A landscape with many peaks, sampled at points; each row gives a point and its height.
From any point a climber steps to the highest of the 2 points nearest to it. It stops when none of these is higher. Distance is the straight distance between rows; heights are no part of it.
J_822 h=7.03: 16	-2	-7	3	0	-15	0	-1	5	21	9	-10	-2	4	-1	-16	-8	0	-15	4	17	0	25	-1	24	-16	-15	-5	-2	-8	14	2
J_542 h=6.95: 7	8	-2	7	-4	7	13	14	-4	0	-4	-16	-11	0	-5	-16	9	7	-1	-21	-11	3	-8	-1	-3	17	0	-16	-7	-6	-12	-4
J_894 h=1.96: -3	-7	2	-2	-1	-7	-24	4	-5	2	-1	24	-5	-8	3	9	-6	-7	3	-3	-10	1	10	8	3	-7	5	10	3	-8	4	-14
J_697 h=4.60: 0	-1	-3	6	5	-5	-29	14	1	-3	-1	2	-9	5	-7	3	1	0	6	-21	-7	17	-2	-3	1	14	5	-1	-9	-2	-6	-23
J_788 h=6.09: -11	-10	-3	-4	0	-11	-9	-14	5	-2	19	13	5	6	-6	18	1	1	2	32	15	0	17	-1	-1	10	-5	14	-10	10	2	9
J_435 h=4.86: -15	-1	1	-4	-8	2	-19	6	1	-3	13	3	-11	3	7	10	9	-3	1	-1	-2	5	11	5	-14	17	3	0	-8	10	-13	-9
J_951 h=5.92: 12	9	-13	10	-3	9	17	16	6	-14	21	-19	2	4	-12	-1	4	10	11	-2	-17	1	-4	4	-11	23	7	-4	-11	-10	-15	6
J_636 h=0.46: -8	18	-1	-5	-13	1	12	-5	-1	-7	10	-5	11	-5	-2	11	9	-9	11	20	-16	-9	1	-5	-17	-5	4	-10	-2	-13	0	18
J_612 h=6.83: 19	-12	-7	-1	18	1	7	-6	5	-4	-22	12	9	-7	-3	-7	-15	4	-18	-7	19	13	-12	9	16	-10	2	20	9	5	14	-12
J_599 h=1.38: 6	-7	3	2	13	1	-1	21	-1	0	-32	-3	2	-2	4	-13	-1	-5	3	-20	-9	12	-18	1	17	-7	7	2	11	-9	-2	-19
J_328 h=7.52: 14	6	-12	12	4	-1	9	-4	9	6	14	0	12	1	-12	-2	-9	-9	0	26	2	-3	22	2	13	-9	-4	-3	-8	-16	4	1
J_336 h=3.52: -2	9	-11	0	-14	5	4	-1	1	-5	11	-3	-8	1	6	-7	12	-11	-22	18	16	-1	23	2	-15	7	-11	-13	-11	5	-6	1
J_345 h=4.62: -6	10	12	-3	5	-5	3	-10	-12	4	-8	-8	-11	-2	6	-12	15	3	-7	-19	1	2	-24	-18	-11	8	-5	-20	-6	8	4	10
J_622 h=0.23: 2	9	10	-2	3	2	-11	-24	-5	-1	3	20	3	-15	-9	17	-13	-8	-3	16	-2	-15	4	1	-1	-18	6	-3	2	-5	18	12
J_570 h=7.72: 18	-2	0	12	11	-9	4	6	5	13	10	-13	1	7	-6	-16	-7	16	4	-15	-7	-3	1	-7	16	2	-4	-2	-5	-11	-2	4
J_940 h=0.57: -2	9	-3	-3	-6	5	21	-5	4	-12	12	-5	19	-6	-5	7	8	1	15	17	-15	-8	-12	-4	-15	4	9	1	-3	-6	-2	19
J_364 h=4.80: 4	-3	-4	1	3	-12	-6	4	4	-5	0	5	11	2	-2	1	1	-4	7	-4	2	8	-6	-13	3	-2	7	3	1	-3	3	-8
J_56 h=8.36: 16	5	-6	10	6	-5	12	-2	7	10	19	-13	15	5	-11	-11	-10	7	3	8	0	-2	7	-9	11	-4	-4	-1	-3	-14	3	6
J_807 h=4.66: -10	-2	0	-3	-6	-16	-2	9	-2	2	12	-14	11	11	0	7	14	8	35	7	-19	3	-14	-13	2	7	9	8	-4	-6	-4	15
J_674 h=3.60: -14	-3	15	-5	-3	9	1	-16	-10	6	12	2	-7	-7	4	6	7	24	0	5	5	-11	-16	-4	-10	23	-7	7	-8	18	-9	20
J_31 h=4.32: -10	2	11	-1	4	4	-22	3	-9	1	8	9	-6	-5	-6	10	2	19	12	-14	-20	3	-6	-1	-9	20	5	3	-11	-1	-7	0
J_752 h=5.00: 10	-2	-12	8	13	-14	-2	5	-1	1	-18	-4	2	8	-9	-10	11	-8	-4	-22	17	26	-13	-19	7	6	3	-12	-3	3	5	-22
J_668 h=5.13: 9	-8	-9	8	7	1	1	8	12	-5	7	5	7	4	-5	2	-4	0	-1	1	4	7	10	1	8	8	3	10	-4	1	-5	-11
J_841 h=4.87: 8	-12	4	8	22	7	-11	-11	-3	5	-3	9	-16	-6	-9	-8	-16	24	-23	-22	10	7	1	3	5	14	-8	-2	-10	6	3	-11
J_135 h=4.50: -7	5	0	-2	-9	6	-12	15	-5	-4	14	-8	-10	-2	-3	7	11	13	16	-11	-25	1	-2	7	-16	22	8	-4	-10	-6	-17	0
J_213 h=6.75: 9	5	-4	12	6	24	-5	6	-3	5	-4	-3	-23	-1	-8	-15	-8	13	-23	-20	-2	8	6	19	-3	20	-8	-8	-12	-4	-14	-24
J_199 h=2.91: 10	7	-2	8	1	20	21	-2	2	0	-9	1	5	-8	7	2	-14	-6	-24	22	14	-6	4	20	8	-18	-4	8	12	-8	2	-4
J_454 h=4.11: -5	-12	-1	-3	-9	4	3	7	4	6	7	-4	-19	8	15	-9	0	0	-10	7	10	-7	23	13	9	1	-14	5	2	12	-15	2
J_562 h=1.20: 3	-5	5	-5	6	-13	-1	7	3	3	-26	-7	14	5	5	-9	1	-12	6	-22	2	6	-14	-9	14	-31	2	-1	17	-2	16	-6
J_422 h=6.19: -6	0	4	-14	-12	14	16	7	-7	-5	-7	-9	-17	-16	14	-10	9	12	11	-16	-23	-11	-12	14	-16	6	6	-6	9	7	-22	11
J_563 h=2.01: 12	0	-4	11	7	26	8	13	6	-10	-12	5	2	-9	0	1	-13	6	-9	1	-3	10	-5	25	1	4	9	13	2	-5	-18	-24
J_262 h=7.29: 1	-6	8	2	-2	2	-2	9	-4	15	3	-10	-28	5	6	-20	-4	13	-14	-21	-5	-8	8	8	9	12	-12	-9	-3	3	-14	0
J_197 h=5.18: -5	-1	-2	1	-10	-11	-1	18	3	0	-1	-8	3	4	9	0	3	-14	15	2	-16	-5	7	1	6	-6	7	4	8	-10	-7	-4
J_981 h=4.02: 1	-6	7	-13	2	-12	8	-13	0	5	-4	-2	18	11	0	1	-2	-11	1	1	14	-7	-2	-14	4	-27	-2	-3	15	4	23	11
J_685 h=6.87: 1	16	-1	1	-5	11	6	-6	-7	-13	-8	3	7	-12	4	-2	6	-14	-15	3	3	-2	-8	-3	-16	-11	2	-10	4	-6	7	-4
J_511 h=7.04: 1	-2	6	-3	-6	11	5	8	-4	4	5	-7	-19	-3	12	-13	-1	8	-3	-10	-10	-13	3	11	-1	8	-7	-2	4	1	-13	5
J_217 h=5.80: 6	-10	3	1	4	0	3	5	4	7	4	5	-2	1	6	-6	-18	-1	-4	6	1	-11	14	11	19	-15	-3	15	11	-7	2	3
J_649 h=6.13: -1	7	-8	4	-6	14	9	-11	-1	-15	2	13	4	-14	2	-1	7	-6	-21	17	15	2	0	1	-21	6	-2	-5	-3	8	1	-3
J_664 h=4.82: 3	1	-1	-4	-7	-13	7	20	-3	1	13	-18	4	6	-4	2	11	15	35	-4	-28	2	-14	-6	1	12	14	0	-2	-13	-6	17
J_175 h=4.14: -4	-7	1	-2	7	0	-9	-21	0	-18	3	27	6	-5	-4	15	1	7	-7	8	18	12	-10	-5	-14	18	4	10	-8	18	5	-7
J_108 h=0.13: 3	19	15	3	-7	16	-2	-12	-11	6	6	3	-12	-18	-4	1	-18	-4	-13	3	-13	-25	7	15	-8	-17	-8	-13	4	-12	8	14
J_152 h=2.49: -2	-1	-1	-5	-7	30	20	6	2	-9	-10	8	-4	-18	14	-7	-5	6	1	-1	-8	-8	-12	21	-10	-6	10	7	13	6	-22	-4
J_945 h=5.78: 4	-1	-6	-1	0	3	8	-14	2	-7	1	14	2	-7	5	1	-4	-7	-20	19	26	1	6	3	-6	0	-3	4	2	13	8	0
J_153 h=3.39: -4	5	10	-3	-1	15	0	-11	-7	-4	20	8	5	-11	-5	9	3	22	7	9	-6	-11	-16	3	-15	24	0	7	-9	3	-8	16
J_295 h=5.93: -8	5	0	-14	-14	19	15	4	-4	-7	-14	-5	-9	-17	19	-10	17	0	1	-16	-11	-6	-14	4	-24	3	4	-11	7	10	-19	4
J_720 h=6.26: -10	-7	8	-6	-4	-2	1	-14	-1	3	5	7	-8	-2	7	10	-13	-6	3	15	4	-21	14	4	7	-21	-3	5	13	6	5	19
J_839 h=1.28: 5	-5	3	0	9	-14	-3	15	-1	0	-21	-5	8	6	-2	-10	-1	-5	20	-24	-13	8	-17	-10	19	-16	8	0	13	-9	7	-3
J_388 h=6.68: 0	-1	17	-15	6	4	-9	-17	-7	-5	-16	18	7	-5	-6	15	-18	-18	-5	0	5	-19	1	9	5	-37	4	6	22	4	21	7
J_833 h=5.25: 5	-24	3	6	20	8	-8	8	6	5	-5	4	-11	1	-2	-8	-21	20	-2	-21	-4	-3	8	13	22	7	-2	13	-1	8	-6	-12
J_481 h=2.45: -5	10	-8	1	-8	8	16	3	4	-6	-15	0	16	0	2	15	-6	-29	-3	22	2	-6	11	12	1	-27	7	3	11	-15	6	-4
J_691 h=0.37: -11	13	5	-4	-10	-4	0	-15	-4	3	11	3	-1	-4	0	17	1	-13	9	26	-11	-16	14	-1	-7	-13	-3	-10	-1	-6	3	18
J_211 h=4.08: 4	11	-5	1	-7	-7	-14	-11	-12	1	3	11	-2	-6	-4	-1	7	-3	-19	5	12	11	4	-12	-13	8	-8	-16	-16	-3	16	-9
J_754 h=2.29: -2	2	1	-2	-4	23	12	15	2	-2	-15	3	-1	-11	13	0	-7	1	-5	8	-9	-2	-4	28	0	-9	8	12	10	-3	-18	-13
J_568 h=5.09: 3	-19	7	7	29	14	-9	-2	2	1	-12	14	-15	-6	-9	-9	-24	25	-7	-26	-6	4	-2	9	8	10	-3	8	-4	9	-7	-14
J_927 h=3.37: 13	11	-2	3	1	5	17	-17	4	-1	-4	-2	18	0	-10	5	-12	-16	-15	15	15	-10	6	-3	-1	-30	-5	-14	7	-8	18	11
J_569 h=6.73: 16	3	5	12	9	0	0	6	-6	14	-15	-9	-10	-3	2	-22	-6	2	-17	-24	-2	4	-4	2	14	-6	-10	-12	-2	-10	10	-11
J_88 h=6.89: 6	1	11	-9	9	2	-3	-10	-4	-12	-24	15	13	-6	0	3	-15	-14	-13	-3	10	-5	-9	9	8	-33	5	9	20	0	19	-6
J_548 h=6.37: 16	5	0	15	9	17	1	7	-6	9	-20	-4	-13	-4	-1	-16	-4	7	-28	-19	1	9	-3	14	8	6	-9	-7	-9	-8	-6	-24
J_957 h=6.33: 6	-2	4	0	4	-9	-6	-24	-4	13	9	5	-10	-3	-2	-2	-8	13	-24	8	24	-6	11	-5	10	-7	-14	-1	-3	5	18	16
J_6 h=4.53: 1	6	-6	-5	-3	-15	-5	-6	1	-6	-3	7	14	3	0	6	2	-20	6	13	6	6	1	-13	-7	-16	6	-4	4	-5	16	-4
J_512 h=7.05: 20	0	5	3	9	-7	-2	-1	-5	12	-16	-8	7	0	-3	-15	-10	0	-13	-17	4	2	-3	-8	17	-24	-6	-7	4	-12	21	-6
J_592 h=5.61: 12	-4	-8	11	26	-5	-11	0	9	-12	-9	8	9	4	-20	8	0	10	3	-20	11	23	-14	-13	7	16	9	10	-7	8	8	-22
J_149 h=4.10: -6	-2	-7	2	-3	-15	2	-5	10	11	23	-13	17	18	-5	2	9	3	14	30	11	4	13	-17	1	7	-4	0	-13	-2	0	12
J_2 h=6.16: 12	-14	-14	6	20	-5	-1	1	9	-11	-19	10	11	-3	-10	-1	-8	3	-5	-15	16	22	-12	-5	12	1	10	13	1	5	11	-24
J_260 h=4.51: -17	3	2	-2	-5	12	-12	5	7	-6	20	-6	-8	7	0	13	8	15	10	-4	-5	10	5	7	-16	31	-4	3	-14	18	-14	-2
J_587 h=6.63: -11	-4	-3	-1	-4	-1	-12	1	12	-5	24	4	-3	6	-1	17	-2	0	9	22	-1	-1	27	7	-2	13	-2	9	-12	8	-11	2
J_346 h=4.35: -10	-18	2	-3	-1	-6	-17	14	3	9	1	-1	-21	8	14	-4	-1	0	4	-17	-5	4	15	12	9	7	-1	12	2	12	-16	-8
J_183 h=4.00: -14	-6	16	-4	5	-3	-18	-8	-13	18	2	4	-7	5	-6	2	7	24	4	-15	0	-1	-18	-7	1	25	-10	5	-16	10	0	10
J_72 h=2.71: 5	4	-1	-2	-1	24	9	8	-2	-14	-5	9	4	-17	-3	-3	-3	7	5	-8	-15	-1	-16	13	-17	5	14	6	5	-1	-17	-10
J_41 h=3.50: -4	12	-5	-3	-14	-10	-7	0	2	8	16	-5	-14	10	3	-5	7	-12	-8	19	7	-5	30	2	1	5	-15	-14	-12	-5	-3	6
J_657 h=5.96: 2	10	0	7	-9	4	-5	15	-11	4	-21	-6	-10	-5	11	-9	9	-15	-19	-9	-2	13	-2	12	-5	-6	-1	-9	1	-10	2	-25
J_146 h=4.22: -4	-17	-1	-2	-4	-7	-17	6	6	5	13	2	-18	10	7	2	-4	1	-6	6	9	-2	27	10	10	7	-8	11	-1	12	-13	-7
J_920 h=2.95: 9	10	0	5	7	19	13	-1	-1	-17	4	1	4	-16	-13	-3	1	14	5	-10	-17	-1	-25	5	-20	18	10	-2	-4	-3	-12	2
J_810 h=1.03: -11	-23	3	-13	-7	-16	-8	5	0	11	-16	6	-17	10	23	-4	1	-8	-6	-8	12	4	10	2	14	-13	-8	11	18	16	6	-4
J_9 h=4.39: -4	-4	7	0	-3	-2	7	-3	-2	5	5	-9	-2	9	2	-9	16	11	-1	-8	3	-1	-15	-13	-4	18	-9	-11	-7	10	-5	12
J_725 h=2.66: 0	8	-1	5	-1	18	19	1	7	1	-16	-3	11	-5	1	15	-15	-18	-15	25	4	-10	10	27	10	-28	2	7	13	-13	4	0
J_337 h=4.63: 13	-18	-1	3	18	-6	-4	-10	3	2	-3	10	-3	-2	-5	-5	-10	17	-14	-10	17	9	-1	-4	12	9	-7	9	-4	12	7	-6
J_500 h=5.72: -17	-1	22	-10	-6	-5	-15	-27	-18	10	9	12	-11	-9	3	14	3	7	-4	15	16	-12	-5	-10	-4	1	-9	6	-4	15	16	29
J_899 h=1.53: 8	-7	0	9	19	7	17	17	6	-2	-39	-7	-1	1	-2	-13	1	4	1	-20	-7	8	-22	10	17	0	6	5	13	0	-15	-17
J_733 h=2.28: -13	1	-12	-2	-7	0	15	3	11	-6	-6	1	12	1	3	15	-4	-27	17	26	-8	-11	17	9	2	-22	11	4	9	-10	1	3
J_168 h=3.84: 8	1	1	-3	0	-6	19	-3	8	-3	0	-9	20	7	1	-6	-2	-7	4	1	6	-7	-8	-14	4	-20	-1	-3	6	-3	10	10
J_313 h=4.52: 14	-6	-8	2	-2	-10	-11	4	-6	4	-21	-2	-8	6	8	-11	6	-4	-24	-13	22	19	5	5	10	1	-10	-5	1	1	11	-19
J_874 h=5.38: 0	-4	-3	-4	-5	-8	10	20	4	1	-2	-12	8	8	6	-5	-3	-5	22	-9	-18	-9	-5	3	14	-15	6	6	16	-15	-3	3
J_212 h=5.64: -2	7	-9	4	-12	-2	-1	13	-4	-5	-10	-7	-2	4	9	-10	17	-19	-11	-6	3	13	-4	-6	-7	3	2	-10	-3	-5	-7	-14
J_335 h=4.98: -7	-6	-10	-2	-12	-2	8	21	6	-7	10	-14	1	6	9	0	9	-3	22	1	-20	-5	7	5	0	9	8	6	5	-3	-19	3
J_993 h=2.04: -8	-3	-1	-3	-1	-14	-19	-4	1	-2	7	24	0	-6	-2	17	0	-15	5	17	-1	3	17	1	-1	-3	5	11	1	-3	5	-8
J_963 h=0.86: -2	7	-11	3	0	-14	12	2	7	-9	6	-6	29	5	-8	0	5	-7	23	11	-3	9	-15	-21	-5	-4	18	2	2	-10	3	4
J_884 h=5.30: -5	4	-5	6	1	-14	-1	4	-3	-5	-14	-4	2	5	3	-8	21	-9	0	-14	11	22	-17	-23	-1	5	6	-15	-3	1	3	-11
J_775 h=6.27: 3	-1	-7	-3	8	-11	-5	-28	4	4	12	17	12	0	-11	15	-4	1	-1	34	19	4	14	-9	5	3	-5	2	-11	3	16	6
J_907 h=3.65: -8	2	-10	-3	-11	-10	-2	5	7	4	12	-5	-4	11	8	-1	4	-16	1	20	5	-4	27	2	8	-2	-5	0	-3	-2	-5	3
J_222 h=0.18: 4	18	12	-3	-4	13	-1	-23	-9	1	3	13	0	-16	-14	11	-17	-10	-8	9	-11	-24	2	5	-10	-19	-1	-13	5	-10	16	17
J_908 h=6.43: 8	11	-9	8	-11	13	19	9	3	-8	13	-17	-1	-1	-2	-8	7	5	-3	-3	-10	-2	1	5	-7	16	1	-10	-7	-6	-15	1
J_362 h=6.69: 9	-8	-5	3	2	-11	-6	-13	2	11	12	0	-6	1	-3	-7	-9	5	-16	11	18	-3	23	-1	18	-5	-12	2	-3	-1	8	6
J_809 h=4.38: -4	4	-13	6	1	-8	-8	-5	9	2	21	-7	19	15	-15	11	5	5	18	28	5	14	7	-15	-1	13	3	6	-20	-3	1	3
J_316 h=7.51: -13	-1	7	-3	-4	-6	-7	-8	-1	15	25	4	3	3	-4	15	-1	13	17	27	-7	-13	13	0	5	14	-5	9	-12	-5	-3	22
J_624 h=4.55: 1	-18	-3	4	2	5	15	11	15	0	21	-10	-3	9	7	-3	-5	16	13	-3	-3	-10	6	7	8	17	-2	10	-1	11	-23	7
J_360 h=4.83: -9	11	10	-7	-11	-5	1	-7	-12	2	-8	-8	-1	-2	12	-7	18	-13	-7	-16	-2	-5	-20	-17	-16	-9	-5	-23	2	5	12	10
J_931 h=4.76: 3	3	-12	9	1	0	-5	6	15	-5	19	-5	8	9	-11	4	2	2	8	11	0	13	12	-8	-3	13	5	5	-13	-5	-6	-10
J_961 h=4.18: -13	-4	13	-16	-11	-12	7	-5	3	0	-2	-2	11	10	8	9	2	-16	14	2	-2	-13	4	-13	-2	-29	-1	-3	18	5	11	15
J_529 h=4.48: -19	6	5	-11	-11	-18	-9	-1	-2	6	7	-5	18	7	-1	14	15	-1	32	18	-14	1	-8	-20	-6	-4	9	4	-1	-7	6	13
J_323 h=5.51: 10	-12	1	7	9	8	0	11	5	4	3	2	-4	-2	1	-3	-16	8	-6	-2	-5	-4	12	19	15	4	0	16	3	-6	-9	-11
J_43 h=4.45: -5	-15	5	-1	4	-12	-22	19	-1	9	-5	-1	-11	12	6	-1	5	1	16	-24	-15	9	4	-2	9	9	5	3	0	1	-10	-15
J_811 h=4.74: 9	-10	-10	2	9	-12	-2	8	1	4	-32	-5	-6	11	5	-15	9	-4	-12	-21	17	20	-7	-8	15	0	-2	-3	3	7	7	-22
J_97 h=5.63: 4	-7	9	-9	7	-9	10	7	4	-1	-5	-6	18	5	0	-8	-12	3	20	-13	-16	-16	-13	-4	14	-21	5	5	18	-8	7	17
J_354 h=3.80: -7	8	-8	-4	-13	-6	-8	-8	-5	-5	4	3	-11	0	8	1	18	-14	-22	12	20	12	12	-7	-19	12	-10	-18	-10	10	4	-5
J_165 h=4.30: -13	2	10	-13	-14	-17	1	-3	-3	10	3	-9	14	7	7	7	8	-5	22	3	-11	-7	-4	-15	-4	-14	2	-6	11	-2	11	21
J_377 h=4.20: 0	2	-3	-4	-7	-16	-21	-1	-8	1	-7	12	-10	0	7	1	4	-19	-14	-1	8	8	12	-5	-1	-10	-5	-8	3	-6	17	-13
J_719 h=5.39: -20	4	12	-14	-10	-2	-4	-26	-14	0	-1	11	-6	-8	11	11	9	-2	-13	14	15	-7	-8	-10	-17	-2	-6	-6	0	21	11	20
J_572 h=1.00: 1	10	-16	3	2	-11	5	9	5	-8	-6	-11	25	5	-6	-6	4	-16	18	2	1	17	-16	-23	3	-15	19	-1	7	-15	4	-7
J_988 h=1.16: 3	5	-10	6	3	-10	9	21	4	-8	-18	-13	12	6	-2	-10	7	-9	20	-14	-8	9	-22	-15	9	-10	14	-4	10	-11	-1	-6
J_886 h=7.08: 2	-3	7	6	8	9	-11	5	-6	14	-3	-6	-31	5	-7	-16	-6	16	-12	-31	-5	1	9	9	2	17	-11	-11	-10	3	-10	-13
J_976 h=0.05: 1	16	5	3	-8	12	0	-15	-9	6	9	6	-22	-19	-1	1	-13	-3	-22	18	9	-20	16	12	-6	-10	-14	-11	0	-1	3	21
J_162 h=6.00: -3	2	14	-5	3	-7	-14	-30	-14	16	10	10	-9	-2	-4	6	-3	15	-14	15	20	-10	1	-9	2	1	-14	5	-8	7	19	24
J_990 h=5.60: -4	7	-6	-4	-15	18	12	6	-5	-12	-13	-7	-11	-13	13	-9	15	-4	-3	-11	-5	7	-10	10	-27	10	7	-11	-1	10	-22	-12
J_190 h=3.61: 10	5	1	-3	1	8	26	-6	7	-7	-7	-14	30	6	-8	-2	-14	-13	-8	3	8	-7	-10	-5	1	-32	2	-4	12	-6	15	9
J_834 h=5.06: 6	3	-7	4	4	-5	7	21	-1	-9	7	-10	10	-1	-15	-1	3	9	33	-10	-28	0	-21	-3	1	3	20	2	4	-16	-7	9
J_11 h=3.88: -16	-5	12	-3	6	15	-21	-14	-4	0	8	11	-7	1	-5	19	2	24	2	-5	11	5	-10	6	-16	32	-7	16	-16	24	1	-6
J_680 h=5.43: 10	10	-14	13	-4	9	5	23	-1	-13	8	-14	4	-2	-16	3	7	8	20	-13	-22	8	-13	0	-9	14	20	-5	-6	-16	-12	-1
J_201 h=6.36: -3	16	-1	1	-17	10	1	4	-7	-2	-17	0	-4	-7	13	-3	8	-24	-19	8	2	2	3	7	-16	-15	-2	-9	6	-6	8	-16
J_131 h=4.33: -3	-10	-3	0	-7	5	11	10	10	2	21	-16	-15	11	8	-11	1	11	-3	1	5	-6	15	12	2	19	-9	-1	-4	12	-27	10
J_744 h=5.14: 0	2	-8	16	26	1	-9	9	8	-13	-14	-2	-1	10	-22	10	6	10	16	-27	0	19	-19	-16	-1	24	11	2	-6	12	-2	-17
J_608 h=4.15: -15	-3	3	2	2	15	-11	-4	5	-6	21	8	4	2	-8	23	3	17	10	5	2	2	-3	4	-17	30	-1	16	-15	19	-4	-1
J_240 h=5.05: -15	14	10	-10	-12	-4	0	-17	-16	4	3	-2	0	-6	9	3	17	-8	-13	1	7	-3	-13	-18	-21	-4	-11	-18	-4	4	16	17
J_949 h=7.10: -19	-8	7	-9	-8	-11	-2	-5	4	6	17	0	4	4	11	13	4	0	22	21	-8	-14	8	-3	5	2	0	9	2	5	-9	23
J_859 h=5.20: -5	7	-6	2	-13	15	-4	17	0	-7	4	-4	-12	-1	8	-4	11	-4	-3	-8	-9	7	6	12	-16	14	2	-5	-5	4	-23	-16
J_352 h=1.75: 11	-7	0	8	20	22	9	10	5	-7	-30	9	-2	-6	-3	-7	-13	13	-7	-17	-1	8	-17	16	5	1	7	15	6	1	-13	-22
J_210 h=1.13: -3	-5	1	-7	-6	-12	2	7	0	6	-25	-11	7	13	13	-7	6	-22	-8	-14	9	4	-4	-6	6	-30	-5	-4	17	0	14	-9
J_278 h=4.16: -1	4	11	0	4	-5	-20	-2	-10	14	10	3	-2	-1	-6	1	3	19	8	-7	-11	3	-8	-11	1	12	-7	-2	-15	-8	4	4
J_118 h=4.36: 8	-5	-8	-4	-9	-19	-17	-1	-6	12	-9	-2	-16	8	9	-10	5	-10	-23	-1	21	9	20	-2	11	-4	-14	-4	2	2	14	-14
J_196 h=0.30: -13	9	9	-4	-2	-6	-10	-26	-8	3	8	17	6	-7	-2	21	-2	-11	7	29	0	-7	6	-4	-3	-11	2	0	-2	3	15	12
J_703 h=0.70: 5	5	-8	3	4	3	18	3	8	-18	5	-2	23	-4	-9	4	-1	2	14	8	-8	-4	-17	-7	-7	1	16	4	2	-7	-3	9
J_130 h=3.85: -8	4	-15	0	-14	-15	4	10	13	0	18	-14	11	20	4	-2	14	-9	13	20	-2	4	22	-11	1	7	1	-3	-8	-4	-11	8
J_124 h=4.31: 7	9	-7	0	-3	-16	-10	-12	-6	3	-2	9	4	-1	-2	5	4	-15	-10	15	13	8	10	-9	-3	-9	-2	-8	-2	-3	20	-7
J_473 h=3.18: 15	9	-1	3	-1	12	16	-12	0	3	-5	0	5	-7	-3	-2	-14	-6	-28	13	18	-10	6	10	5	-25	-7	-7	5	-8	18	4
J_911 h=1.07: -9	-12	5	-11	-11	-15	-2	4	-4	5	-18	-1	-6	6	21	0	5	-20	-5	-8	12	-3	6	-2	9	-25	-5	-2	18	8	15	0
J_147 h=3.79: -16	-8	12	-5	-2	7	-14	-13	-8	11	13	4	-11	0	4	12	8	21	-4	0	10	1	-5	1	-10	30	-11	3	-16	19	-5	6
J_407 h=7.45: 14	1	-2	2	11	4	10	-3	3	-8	-21	9	15	-8	-3	-7	-10	-8	-19	3	14	6	-10	6	12	-19	1	12	8	-8	16	-13
J_163 h=2.15: -14	1	-7	-1	-8	-10	-7	-5	6	-3	-1	13	1	-1	5	21	0	-30	12	25	-6	-5	22	5	1	-16	5	3	5	-8	3	-4
J_141 h=4.78: -1	-15	-4	1	2	-3	9	18	11	-6	10	-10	2	10	1	1	1	9	25	-9	-17	-3	-4	2	5	11	9	11	5	1	-16	3
J_547 h=7.32: 9	5	3	8	11	-4	1	5	-5	9	-3	-12	-8	4	-6	-19	2	13	4	-23	-12	3	-13	-11	5	13	-5	-15	-7	-7	-5	0
J_497 h=5.82: 4	-3	13	-10	4	-4	9	-3	3	1	1	-4	23	4	-8	6	-21	-3	17	-3	-15	-23	-4	-2	9	-31	6	4	19	-3	11	19
J_173 h=4.13: -10	-2	-3	-1	-5	2	17	-5	0	-7	2	-4	0	-1	12	-4	19	1	-6	1	11	3	-16	-11	-17	17	-2	-9	-3	19	-8	6
J_477 h=6.28: 15	2	-11	9	3	3	1	-16	3	-4	2	15	2	-10	-5	3	-10	-3	-21	23	21	4	16	4	4	-1	-3	1	-6	-1	13	-3
J_297 h=3.83: -6	-1	1	-2	1	3	2	-14	-4	-11	2	9	3	0	2	7	13	7	-11	3	17	13	-18	-13	-21	22	-3	-5	-12	22	-1	0
J_55 h=4.37: -2	-17	2	-4	15	-3	-13	-16	2	-6	2	21	1	-2	-4	9	0	15	-4	-6	13	10	-10	-4	-3	14	0	13	-4	18	6	-2
J_294 h=7.09: -13	-1	7	-3	-3	1	-21	3	-1	9	27	7	-7	3	-4	18	-1	12	15	14	-16	-10	21	7	0	18	-4	11	-10	-3	-11	8
J_978 h=6.04: -1	-8	10	-2	2	0	4	-2	6	4	1	5	6	-1	4	6	-18	-8	12	5	-12	-22	11	10	15	-26	3	11	19	-6	4	14
J_245 h=6.78: 5	-5	2	0	-7	10	10	20	-3	5	-4	-12	-16	-1	9	-13	-2	9	8	-18	-24	-7	1	18	2	5	1	1	5	-3	-20	-6
J_474 h=7.36: 21	4	-2	3	8	-10	2	-3	0	20	3	-15	6	5	-5	-18	-9	-3	-10	-7	8	-1	11	-8	16	-23	-11	-8	0	-12	18	-1
J_830 h=3.17: 5	1	9	-1	8	16	2	-10	-5	-14	9	14	11	-14	-9	3	-6	17	9	-1	-14	-5	-24	4	-12	15	8	6	-2	-3	-4	9
J_972 h=6.51: -7	-3	15	-13	3	4	-2	-19	-9	-3	-9	15	-6	-10	4	1	-15	-7	-9	1	7	-21	-3	4	0	-26	0	7	17	9	12	16
J_773 h=6.85: 15	3	-14	7	8	-7	6	-17	9	-3	11	12	12	-6	-15	9	-11	-6	-5	29	14	2	17	-3	10	-6	0	-1	-8	-5	10	0
J_771 h=4.75: -10	1	-8	-2	-17	0	7	19	3	-11	14	-18	-8	3	2	2	18	4	19	-6	-21	5	-2	4	-15	20	9	-1	-7	0	-24	4
J_787 h=6.52: 7	-2	5	-1	0	16	20	14	-5	0	-14	-10	-20	-6	0	-17	1	17	13	-23	-26	-6	-13	17	-5	10	3	-7	7	-2	-25	-1
J_508 h=4.84: -1	4	-2	14	17	1	-18	17	3	-5	-16	-8	-11	12	-14	2	8	3	15	-30	-8	21	-9	-11	0	23	9	-6	-4	7	-11	-18

Where does a climber stop that starts at each point below?
J_754 | J_262
J_377 | J_685
J_697 | J_407
J_168 | J_56
J_108 | J_839
J_41 | J_668
J_976 | J_839
J_345 | J_474
J_163 | J_56
J_834 | J_56
J_608 | J_262
J_336 | J_668
